Points on a hilly landscape, in no order, each with its height.
From any point a ball rolls to the lowest of the 2 points nearest to it. It stops when none of these is lower. Distance is the straight distance between rows; heights are no part of it.
(309): 27	4	-12	4	-14	0	-5	3	-1	29	-2	-1	-13	0	-3	17	3	4	9	-11	15	2	-7  height 4.30
(422): 9	-7	23	19	-4	-16	14	-19	21	0	-15	16	-6	13	8	5	8	-3	7	16	1	-7	0  height 0.23
(673): -9	-3	12	14	14	8	10	-17	-2	-25	7	-6	8	-3	12	-20	15	-7	7	17	17	-9	2  height 7.57
(291): 17	12	-17	-3	1	-1	-16	8	-17	-6	2	-5	-1	-1	-10	-14	-5	-2	-14	-2	1	-1	-7  height 5.51
(25): 19	-1	-21	12	0	-9	-4	1	-6	-2	1	3	-17	-5	-3	-24	12	-8	3	7	7	-16	-15  height 1.77
(615): 13	4	-15	15	-1	6	6	-9	-6	-2	1	-6	-9	3	8	-21	12	-6	8	5	18	-13	-4  height 2.95
(254): -8	8	8	-5	-3	-4	-9	4	-12	-9	-6	0	13	4	-3	-7	-11	3	-22	2	-14	2	9  height 5.59
(734): 15	7	-13	-21	2	0	-22	11	-8	10	-1	-10	-1	-5	-8	6	-1	3	-15	-14	16	7	-9  height 3.75
(814): 0	-14	-7	-10	1	17	-7	0	4	12	-9	-7	-16	28	3	-6	1	-4	0	-20	14	-4	-7  height 7.21
(743): -18	11	33	22	3	-10	24	-5	6	0	-4	3	19	-26	6	6	3	-9	-2	11	-4	-20	17  height 8.55
(414): -1	-14	-6	-18	-10	2	6	10	-10	10	8	10	-18	-10	-16	0	1	5	2	5	-13	-7	0  height 5.85
(514): 2	1	-1	4	2	8	6	1	-11	-6	7	4	7	-10	1	-9	3	2	5	10	-6	-7	5  height 6.49
(308): 33	17	0	9	5	1	1	9	-6	-12	7	7	0	4	3	-10	9	12	-2	-3	7	8	-4  height 6.38
(373): 19	11	-13	11	-7	-5	-4	6	0	26	6	-11	-13	-13	-6	18	3	6	12	-9	-5	-1	-6  height 5.03
(886): 15	11	-9	-4	-8	4	-14	14	-6	8	-10	-1	-1	12	-6	10	-14	7	-12	-16	-4	16	-1  height 5.60
(737): -6	-4	-11	-2	1	-17	-11	3	-3	-3	-1	-6	-5	5	-9	5	-9	-3	-5	1	-15	8	-13  height 4.31
(125): 26	14	-8	8	1	0	-4	16	-17	-16	3	2	4	-4	0	-23	1	9	-17	2	-5	-2	-1  height 5.97
(893): 2	-5	6	-2	-15	1	10	0	5	18	-6	15	-10	10	-6	9	-4	6	2	-2	-9	4	5  height 3.02
(167): -9	0	20	-4	-1	-14	5	-7	20	0	0	13	3	10	2	23	-6	8	10	-3	-12	8	2  height 3.30
(613): -16	2	-10	26	1	-3	12	-9	6	-4	-1	-15	-7	-3	7	6	-5	-5	4	9	-17	4	-5  height 3.37
(298): 7	4	4	27	1	-10	15	-11	19	-12	-9	7	-9	13	10	1	6	-4	3	10	-3	0	-3  height 1.82
(696): -14	7	20	9	-6	12	4	-2	-2	-1	1	-9	12	13	11	8	-11	6	-10	-5	-13	10	14  height 5.79
(226): -1	14	17	-4	-4	-21	-9	7	6	-21	-9	5	21	1	-4	-6	-8	6	-22	9	-9	1	10  height 5.10
(364): 11	-4	-1	-3	-2	-8	10	6	-3	-4	16	16	-3	-15	-5	-17	11	3	14	17	-5	-5	1  height 6.82
(219): 5	-1	-5	-9	-10	-3	-7	16	-2	13	-4	19	-6	-1	-9	8	-6	8	2	-1	-3	11	0  height 1.70
(174): -9	-21	-9	-24	-5	1	8	8	2	8	-8	7	-15	4	-14	-1	-6	-2	-7	9	-10	-6	-1  height 6.24
(479): 2	1	-7	-7	14	14	-16	-4	4	-2	16	1	7	-15	8	2	17	1	26	-4	22	7	-11  height 6.94
(704): -12	-5	-5	-18	11	11	-15	-4	6	4	15	-6	7	-9	-5	9	4	-2	17	-11	15	8	-4  height 6.34
(756): -18	1	37	-2	2	-5	10	-1	0	0	1	4	17	-18	2	5	5	-6	0	2	-3	-13	24  height 8.74
(575): -13	12	-5	8	-5	4	-20	-5	-2	1	-6	-5	15	7	8	14	-19	-8	-11	-10	-7	15	-7  height 3.68
(171): -5	-1	-21	25	-2	1	8	-4	4	10	0	-18	-15	8	2	11	2	-5	12	-4	-7	2	-9  height 4.27
(228): -13	-2	-2	14	11	-15	18	3	5	-24	19	-18	0	-9	4	-4	-3	7	0	2	-24	-1	-5  height 6.74
(651): -7	5	26	9	10	-3	16	6	4	-19	10	-9	12	-13	3	0	3	10	-12	-3	-10	-1	11  height 6.18
(173): 10	7	16	19	3	-13	3	-8	10	-14	-10	9	11	5	9	1	2	0	-11	13	-5	1	5  height 2.96
(566): 10	-2	4	11	3	1	18	-9	-5	-11	4	13	-1	-13	8	-20	15	-11	9	21	6	-17	4  height 8.02
(537): -18	-9	-6	14	12	-9	15	-11	8	-22	19	-13	-6	-3	-2	-11	8	1	10	11	-10	-6	-1  height 7.00
(365): 9	0	-2	-8	-8	3	6	17	-17	12	12	23	-5	-26	-6	-11	10	11	13	8	-2	-8	7  height 6.89
(705): -20	14	-5	16	5	0	0	-6	1	-4	-2	-11	7	5	13	13	-13	1	-6	2	-17	13	-3  height 2.11
(165): -17	0	35	-7	1	4	2	1	8	-8	4	-4	19	8	7	15	-7	8	-12	-15	-5	6	18  height 5.12
(620): 9	-4	-29	-24	3	-9	-9	4	5	18	-6	-17	-8	-3	-9	9	1	-3	-10	-18	20	2	-5  height 1.84
(817): 0	0	23	-1	13	17	8	-4	-16	-17	8	-3	9	7	9	-14	0	4	-7	3	5	-7	11  height 5.42
(591): 2	-17	-23	-23	-4	-5	-6	6	12	27	-6	-4	-19	-5	-12	17	6	-4	1	-5	14	-1	-8  height 3.52
(405): -30	-17	-13	-6	3	-7	-15	-12	10	7	-2	-7	-4	12	-3	3	-5	-20	12	-3	4	4	-8  height 5.81
(468): -12	-19	-6	-28	6	24	-5	-1	6	8	-11	-5	3	19	12	0	2	-8	-5	-11	21	11	2  height 7.16
(91): 14	12	-15	10	-8	4	-14	-2	-8	17	-17	-3	-1	7	-1	2	-13	-7	-14	-6	7	7	-1  height 6.19
(569): -31	-25	-11	-19	1	13	-8	-12	9	12	-6	-9	1	11	7	2	0	-18	1	-6	17	7	-5  height 6.53
(916): -6	4	25	17	5	-21	23	4	9	-11	4	5	13	-31	2	-3	11	-7	-5	20	-10	-16	15  height 8.38
(272): 26	-5	-4	-11	-12	14	-7	7	-3	15	-19	11	-7	16	0	6	-3	4	-2	-8	15	5	-7  height 7.52
(717): -10	-19	-12	-20	-10	2	5	2	6	28	-9	10	-14	-2	-7	17	0	-5	11	2	5	-1	-2  height 4.51
(266): 2	6	28	0	10	10	12	5	-11	-13	12	-8	16	-10	4	-9	4	15	-18	-8	-1	-10	18  height 5.86
(363): 0	2	-21	10	-10	-8	-1	-2	4	19	6	-18	-15	-8	-9	15	-5	-3	15	-5	-12	4	-7  height 5.02
(442): -16	-5	-20	-8	2	-15	-15	-5	10	14	0	-11	-9	4	-11	12	-13	-15	5	-3	-6	5	-13  height 5.11
(631): 19	-7	-4	5	-13	7	7	0	-3	13	-11	2	-17	13	-6	-4	1	0	5	-9	-4	-5	2  height 4.07
(700): 11	1	-22	15	-7	-12	-5	0	5	6	-3	5	-16	3	-6	-4	10	-5	11	9	-6	-6	-9  height 2.92
(837): 3	-13	4	-14	3	17	-1	0	4	-4	-6	1	-5	15	3	1	1	2	2	-14	16	10	0  height 7.69
(280): 15	0	-11	19	-10	-5	6	2	1	11	-10	2	-16	11	-5	2	-8	2	-1	6	-14	1	-6  height 3.71
(899): 4	-2	17	14	10	-17	21	-6	5	-9	10	12	-1	-22	4	-14	17	-3	5	19	-8	-20	7  height 8.21
(53): -11	-4	31	-15	-1	-7	4	-5	24	-8	2	9	13	9	5	17	-2	8	-2	-12	1	13	12  height 4.33
(535): -9	-4	14	14	4	29	10	-14	-15	-7	0	-8	3	7	15	-14	2	-2	0	10	12	-12	9  height 4.81
(574): -11	5	-9	-9	0	4	-23	-1	-6	2	-13	-5	12	12	0	-1	-20	-9	-13	-2	6	8	-4  height 4.76
(655): -17	-11	-13	-20	-12	8	1	-1	-9	17	-5	14	0	-12	-12	6	-5	-5	6	9	0	-2	-2  height 5.25
(568): -3	-4	7	-19	-8	-5	8	14	-11	-2	1	27	4	-22	-10	-9	6	9	-1	6	-1	-7	16  height 6.57
(399): 4	10	34	13	6	-17	3	3	13	-20	-11	4	24	-6	7	-1	4	-1	-14	3	2	-7	12  height 3.82
(183): -2	-2	-1	-15	-8	-13	4	14	-9	-3	8	14	-1	-20	-18	-8	2	6	-7	14	-18	-6	3  height 6.26
(168): 26	17	-7	8	3	4	-10	3	2	-2	9	2	1	-4	6	3	13	9	20	-5	9	12	-3  height 6.81
(803): 14	13	-3	-9	9	14	-11	3	-7	-2	9	5	6	-6	1	-6	10	6	11	-10	21	1	-4  height 7.26
(639): 6	9	7	19	10	12	14	-5	-8	-18	14	3	7	-15	14	-25	17	3	5	16	9	-11	4  height 7.81
(117): 12	2	-2	-15	-7	16	-14	1	-10	1	-18	6	4	17	5	-3	-9	3	-19	-8	14	6	-2  height 7.03
(846): -8	-3	3	-13	0	7	2	2	-13	-2	2	0	3	4	-4	0	-8	1	-6	0	-5	-3	8  height 6.07
(744): -13	3	-15	1	11	-8	-15	-1	-8	-3	9	-29	1	3	-4	6	-15	-5	-5	-10	-13	4	-12  height 3.26
(60): 3	6	-6	24	-4	27	7	-12	-11	-2	-4	-6	-3	3	10	-8	6	-5	1	3	12	-10	-2  height 3.96
(67): -11	-2	-12	10	12	-13	2	-3	5	-9	15	-8	-2	-9	2	-8	6	-1	26	15	-7	0	-13  height 7.28
(431): -15	0	-6	-3	10	-10	-8	0	7	-21	11	-24	6	10	5	5	-18	3	-5	-15	-15	15	-8  height 1.69
(732): 0	-8	11	-12	-4	17	-3	2	-15	-2	-5	7	4	14	0	-15	-9	1	-13	-7	9	-3	7  height 6.52
(564): -3	-19	-8	-14	1	2	-2	1	5	11	-8	-3	-16	22	-9	0	-2	-7	0	-6	-6	0	-5  height 6.68
(693): -15	-4	-8	-12	4	6	-17	1	-1	1	-1	-4	7	0	-3	11	-10	-4	4	-9	5	10	-9  height 5.61
(114): 15	3	-8	-9	-7	1	-8	4	11	16	-5	15	-8	-3	-10	13	5	2	15	-8	9	8	-8  height 3.16
(576): 8	-5	-17	-12	-8	8	-14	1	-3	22	-15	-3	-15	13	-4	8	-5	-7	-3	-16	17	-1	-8  height 7.73
(454): 9	16	-4	-8	-5	7	-16	9	-14	3	-3	3	10	-5	-5	3	-8	6	-9	-5	6	4	-3  height 4.86
(545): -13	-7	1	2	13	4	3	-16	1	-19	10	-8	2	5	3	-15	3	-8	11	8	4	-5	-1  height 7.30
(816): -16	4	5	8	4	-2	12	7	-4	-14	18	-17	12	-11	-2	-2	-5	11	-5	1	-20	-1	8  height 6.48
(811): -3	2	27	14	-5	-10	13	-16	23	3	-6	16	2	10	13	19	3	4	14	8	-8	8	7  height 2.04
(583): 19	14	26	-4	0	-22	-1	6	8	-19	-3	11	15	-5	2	0	6	7	-15	-1	-5	0	10  height 4.52

For each start below, name the point where the ball stops.
(566) | (25)
(756) | (25)
(117) | (422)
(67) | (25)
(364) | (422)
(837) | (431)

Call two points neighbours if one is among the 2 nearest of the other. Go from one point of each pair to the other, from neighbour to neighbour, staying as low as possible. Name the highest point that can't be avoided.
(414), (422) | (365)
(422), (705) | (696)
(25), (219) | (631)
(25), (705) | (373)
